Each row is a point on a landscape with many peaks, with its height.
A climber steps from a point to the highest of its 2 nearest points, and stops where none of them is higher. Distance is the straight distance between rows; heights are no part of it.
Z_772: [ 20  -2 -10 -20   9 -17  -3  31  -9 -19  -2   0   3   4  14   7 -14  -5
  -8 -15]  h=519
Z_216: [ -3 -12 -20   0  -9  20   9   4   0  -6  28   0 -25 -38  12   5  32  41
  -1  -2]  h=60
Z_324: [ -9 -12 -12  -8   4   2 -13  19 -13   3   4  -4   5  -6 -11  34  -2   0
  -6   8]  h=301
Z_306: [ -9   1 -19   2  26  30 -11  -2  13   2 -22   2 -10 -32 -14   3 -24 -28
  -2  37]  h=138
Z_825: [-19 -17 -18  19 -16  26  20 -15  13 -11  12  11   4 -32 -32   4  24  -2
  -3   9]  h=214
Z_712: [-17 -22 -29   6   2  12 -13  21  15  25   7  12   5  -7  14   2  -5 -19
   9  30]  h=636
Z_990: [ 24   4  -9  15  -7 -15 -47  10 -12   5  10 -14  36  20  19  -6 -10  12
   5 -22]  h=599
Z_840: [  0 -18  -8  -5  15  -2  21  22  -8  -6 -19  -1 -11   4 -12  -6  -8 -41
  19   6]  h=141
Z_853: [ 25  29  -1   8  19 -28  -8  -3  -1 -28 -11  -2  17   5 -10 -12 -32  -2
 -10 -12]  h=361
Z_859: [ -2   3  10  -6   0   8  18 -10  -2 -19   9   3  17 -12 -30  24  34  26
 -14 -29]  h=268
Z_606: [  7   8  18  -9   1 -11  10   1   4 -10  -7  -3   1  27  10   5  10 -16
   0   1]  h=479
Z_918: [  1  22  -5 -14  10   6   4   6   8  -6  -7  -7 -19 -20  -2  23  16  25
 -19  -3]  h=91
Z_775: [  6  -1  13  -5 -21  16   8   3 -19  -3  -3 -31 -23   4   0   9  34   2
  15 -11]  h=304
Z_725: [  2  13  -8  11   5 -23 -11 -11   6   3   8  21  16   2   3 -31 -30  -7
  -4   1]  h=218
Z_301: [  3  -3  10 -20   4  -3   5   6  -7  -2   1  -5   5   7  -3  25  11  11
 -12 -23]  h=321
Z_358: [ -2  -2  11 -15 -19  -9  25  10  -5  15  -2  16 -14  16  19  -3  16  15
  15  -7]  h=411
Z_505: [ -4 -21 -28 -28  17   5 -12  48   5   6  -5   4  -6   2  20  25  -9 -16
  -6  23]  h=68
Z_544: [ -7  20  19  15   6 -11   1 -33   8   1   7   9  23   4 -22  -1 -16   3
 -18  -9]  h=517
Z_150: [  9   5 -18  -4  -2 -11  19  11  15 -14   2  13 -23 -11  13 -22  -3 -12
  10   7]  h=503
Z_132: [-10 -10  12 -26   5  -8  24   8  -4  11  -7  22 -27   1   4 -16 -15  -8
   4   1]  h=490
Z_816: [ 28  18  25   9 -16  -7  10 -14 -23 -17  11   7  18  29  -1  10   3   6
  17 -44]  h=495
Z_221: [-18  21  16  -1   5  -5  17 -21   8   7 -14  13   8  -5 -29   3 -13  -3
 -10  -5]  h=566
Z_796: [ -3  16  21  17 -19   8   4 -33  19   2  -5  -4  -1   4  -8 -19  24 -11
   7   7]  h=740
Z_219: [  9  12  -2   6 -29   9  22 -15  18 -11   6   8  -9   1  11 -25  26   7
  19  -1]  h=481
Z_488: [  9  -6 -28 -11   9  -3   5  35  11 -17  -2   8  -6   2  12   2  -9 -33
   5  12]  h=104
Z_490: [-12 -12 -20 -22  22  14  -4  25   4  15 -24   3 -15  -3   5  21 -23 -24
  -8  38]  h=45
Z_985: [ -9 -12  -2  27 -16  -6   3  -9   0   9  15   8  22  -2 -17 -15   3  -5
  12  -3]  h=500
Z_995: [ -4  16  14   9   3   1  -3 -26   0  -7   6   2  13 -12 -37   8  -7  26
 -28 -15]  h=478
Z_599: [  6  12 -12  -2 -17  -1  32 -10  21 -12  13  12 -33  -6  13 -26  13  -1
  16   8]  h=431
Z_895: [-21 -16 -11  11 -13  30  38 -22   0 -10   8   3 -40 -37   5  -7  32  22
 -10  15]  h=133
Z_103: [  3  -1  -6 -14 -16   2  23  16   1   1  20  15 -16   1  15   1  22  13
  12 -24]  h=410
Z_738: [-19 -17 -18  32 -11  10  -1  -1   2  -2  15   6  30  -8 -34  -6   2 -25
  16  -4]  h=446
Z_68: [  7   6  13  17 -25   0  11 -20   4 -11  19   5  16  14  -9 -12  21  10
   9 -20]  h=576
Z_355: [ 11   8 -26  16  -2  -6 -33  14  -3 -23   1 -12  25   2 -12 -11 -15 -19
  11   5]  h=314
Z_438: [  7  12  -9  13 -34  12   3 -23  28 -13  12  -6  -1 -10  -1 -19  44  19
   7   4]  h=544
Z_21: [  0   5  21 -12   0   2   2  -3  -4  25 -12 -10 -44  -7  29 -18   1   9
   6  15]  h=188
Z_652: [-11 -21   1   2 -12  -6  -5   4  -2  23  20  16   5  -7  12  -6   6  32
   7 -11]  h=486
Z_886: [  7   3  25 -22 -18   1  19  -7 -11   6 -10  -4 -25  18  17  -4  12  16
   7  -6]  h=472
Z_675: [ -8 -19   0   2  -6   8  23  15 -24   2  -2  -1  -2  -4 -22  -1  -2 -23
  22  -7]  h=171
Z_937: [  1   6 -17  -8  -4  17   0   6  14 -13  19  -6  -9 -32   0  25  28  37
 -21  -9]  h=74
Z_322: [  0  11  22  19  -1 -19 -11 -26  -5  11   6   1  12  10  -6 -32 -24  -7
   0   7]  h=241
Z_162: [-24 -14  26   5   6   2   0 -34   3  24  10  12  15  -7 -21  10   2  29
 -17  -1]  h=400
Z_568: [ 11   1   1  11 -14   1 -33  -1 -10   3   4 -27  14   3   2  13   8  18
   7 -14]  h=429
Z_586: [-13 -14  -2 -16   8  13  -7  19  -7  15  -2 -10 -16  -6  14  21   6   3
  -3   8]  h=334
Z_491: [-25   5  18  -4  19   0  18 -14  -4  13 -23   8  -3   0 -24   2 -25 -17
  -6  13]  h=644
Z_516: [-18  13 -13 -12  23  -9  -1   2  15   2  -3  27   0 -13  -9   8 -39   2
 -26  18]  h=179
Z_134: [  8   7   9   7  -5  -4 -41  -7   4   9   6 -23   4  21  10  -6   0  14
  -9  -4]  h=476
Z_755: [  1  -8  -4 -11 -10  -2  33  15   3   3   2  20 -20 -12   2 -20  -8 -11
  22  -4]  h=598
Z_57: [  4   4   7  19   0 -16 -42  -6 -11  14   7 -14  25  15  13 -16 -17  -1
   0  -1]  h=532
Z_782: [-11 -10  -5   6   1  24  -6  -9  -7  -4  -2 -26 -12 -34 -19   7  20  13
  -8   9]  h=295
Z_360: [-16 -10   9  -6  16  -3   0  -2 -20  11 -19   2  13   5 -20  22 -27 -13
 -13  13]  h=546
Z_543: [-14  10 -16  -4  28   7  -5   0  20   7 -23  19  -1 -15 -16  -1 -36 -20
 -17  29]  h=160
Z_789: [ 17   8  -6 -21   0 -13  13  26   2 -17  14  16  -1   1  17   6   8   7
   3 -27]  h=463
Z_386: [  0   7  -6   5  21  23  -3   4  17   1 -22  -8  -6 -12 -20  11 -11 -48
   0  27]  h=117
Z_271: [  3  18   6 -15  11  -3 -11  -1  12   0  -7  -7 -20 -11  10   2   1  19
 -10   0]  h=106
Z_802: [ -4  -9 -21  15 -22  38  19  -7  -1  -9  15  -1 -41 -39  21 -10  38  21
   4  13]  h=94
Z_515: [-20 -19   3  13 -16   0   0 -13  12  19  16  13  13  -9  -6  -7   6  14
   2   3]  h=572
Z_383: [ 22  25 -10  11  10  -9 -26   9   3 -22 -12 -24   9   0 -16 -14 -16  -7
  -4  -2]  h=338
Z_454: [ -1  -7  12   9 -17  20 -19  -6  -3   0   7 -29  16   8  -4  24  35  12
  -5  -9]  h=387
Z_682: [ -1 -12   1  -8  -1  -7 -28  19 -18  24  11   0  16   8  16  10  -8  15
  -3  -3]  h=466
Z_229: [ -9 -11  22  12   0   4 -13 -33  -5   9  11  -8  27 -11 -23   9  -2  27
 -19 -13]  h=440
Z_703: [  6 -16   2  -6  29 -36 -12  11 -30   1  -6   8  31  32  14  11 -45 -16
 -16  -7]  h=402
Z_597: [  0  15  33  12 -32  -4  19 -42   5   5  -4  -4  -1  35   0 -22  21  -4
  11   7]  h=629
Z_122: [ -5  -5  16   7   2 -15 -10 -11  -3  24 -10 -12  -1  18  14 -27 -21  -4
   9  10]  h=272
Z_576: [ -3 -10   9   6  14 -20 -15   6 -10  15  -9   3   9  29  22  -7 -23 -13
  -4  10]  h=310
Z_477: [  0   4  13  33 -26   7   6 -43   9   0  14   3  24  18  -7 -25  16   2
  11  -3]  h=633
Z_813: [ -4  17   2  20 -17  20   3 -38  32 -11   2 -10  -9 -13 -11 -18  31   4
  -8  15]  h=627
Z_143: [ -5 -18 -31 -18  10  -3  -6  38   5  -4   7  17   6   8  19  20  -4 -25
   7   6]  h=87
Z_257: [  0  15 -10  -5  14 -23   3   0  12   0   0  37   2  -4  -8  -9 -42  -1
 -12   0]  h=198
Z_663: [ 32  14  10   9 -32  -6  20 -18  -7 -18  18   7  15  23  -9 -12  17  13
  22 -37]  h=533
Z_908: [-11 -11 -24   4   6  21 -14   7  16  20   1   5 -16 -24  12   5   7  -9
   6  25]  h=508
Z_231: [ -8  -6 -13   8   3  21  17  -9  15 -16  12   4   9 -23 -29  23  26  13
 -11  -7]  h=243
Z_734: [ 10  32   2  -5  22 -21  -3 -12  11  -8  -8  -7  14  11  -8   0 -24  -6
 -19  -4]  h=381
Z_774: [ 10  32  10 -18  25 -25   3   2  21 -22 -27  -6   4  23   4   0 -14 -15
 -14   0]  h=404
Z_153: [ 25   3   9 -14  -4  -6 -14  18 -33 -20  -4 -18   9  15  -7  12   1   5
  14 -29]  h=422
Z_475: [ -2 -11  -3 -10  26 -14 -17  14 -27   9 -26   2  17  22  -3  14 -40 -18
 -15  14]  h=467
Z_762: [-18 -12 -18  14   3  14  -2   2   0   4   4  -6  16 -20 -26  15   3 -21
   6  20]  h=388
Z_228: [  8  15   6 -21  11  -2   3   4  23   7 -20  -2 -52  -4  35 -21  -1   3
  -3  13]  h=150
Z_993: [-12  -9  13  -9  -8  22   7   5  -3   5   1 -28  -6   0   0  23  35  11
   0  -5]  h=345
Z_37: [-14 -15  -2   5   1  20  23   1 -22  -1  -9 -11 -23 -23 -21  -2 -10 -12
  14  10]  h=206
Z_293: [ 27  -4   0 -13  13 -28 -13  25 -25 -16   5  11  27  24  17  10 -18   4
   4 -28]  h=591
Z_303: [-17 -16 -14  -4  20  29  -4  18  -1  18 -21  -5 -36 -26  16  13  -7 -28
   1  43]  h=18
Z_349: [ 11  -1  -9 -10   8 -11  12  29   0 -21 -15   1   1  15   5 -10  -9 -52
  14   7]  h=121
Z_562: [ 14 -13  15 -16  20 -35 -14  17 -19   5 -13   0  10  34  27  10 -27  -8
 -12  -2]  h=354
Z_758: [-12 -18 -14  -1   7  19   1   4  -7  -1  -7 -10  -2 -21 -28  27   4  -2
  -2   6]  h=341
Z_250: [ 30   3  -8   5   2 -22 -27  12 -17 -14  12   0  34  29  27   1   1  15
   9 -32]  h=663
Z_915: [ -2  -4  20  -6  -5  -2  -2  -3  -5  19 -20  -9 -26  -2  12 -36 -12 -11
  20  19]  h=230
Z_845: [ 25  18  17 -20  23 -23  14   6   6 -22 -11  -3  -1  36  20   7   6  -9
 -16 -12]  h=436
Z_535: [-23 -21  -9  18 -10  21  33 -28  21  -6  16   7 -23 -24 -16  -9  29   4
  -9  12]  h=177
Z_59: [  0  -9  -1  10  -2 -15 -35   7 -15  19  20   6  39  24  29  11  -9  19
  -1 -17]  h=531
Z_373: [  3  14  36  -9 -16   0  22 -17   6   5 -12  -5 -17  28  13 -13  16 -12
   8   1]  h=545
Z_541: [ 17  22  11 -29   6 -14   9   3  10  -5 -10  -6 -27  11  25 -12  -7  16
 -11   4]  h=125
Z_949: [ -4  -6   1   3  -8 -16 -14   7 -14  28  17  17  11  -2  16  -5 -20  23
   3  -5]  h=423
Z_936: [ -8  -8 -16 -12  11  17  -4   8  12  14  -1  -1 -36 -22  26  13   7   9
  -8  23]  h=408
Z_826: [ 28   3  11   9  -8  -6 -11   3 -25 -17   9 -10  23  21 -10  -7   0   8
  20 -29]  h=457
Z_856: [  0   1  24   3  -6   0  -7 -10  -5   5   4  -9  12   7  -4  20  26  24
 -15 -26]  h=352
Z_83: [  6   6   5  -8  -4   6  19   7  -1 -10   1  10  -2  -6 -12  26  15  26
  -2 -29]  h=293
Z_333: [-14 -18  -6  15  -6  25  -5  -4 -10   8 -11 -24 -16 -30 -15  -7   5 -11
  16  12]  h=248
Z_208: [  5   3 -34  33  -5  -6 -40   5  10 -10   6  -6  24   4   0 -31 -22 -26
  13  14]  h=289

For each start below, name the point where the climber stops.
Z_143 => Z_515
Z_333 => Z_515
Z_383 => Z_796
Z_937 => Z_491
Z_826 => Z_796
Z_386 => Z_491
Z_324 => Z_515
Z_122 => Z_491

Call two points neighbours if one is among the 2 nearest of the other. Go from one point of each pair to the other, from neighbour to neighbour, staying as high as possible. Name the lowest point that can't be avoided.
Z_796 / Z_755 => Z_599
Z_712 / Z_796 => Z_324
Z_491 / Z_755 => Z_162
Z_250 / Z_515 => Z_949
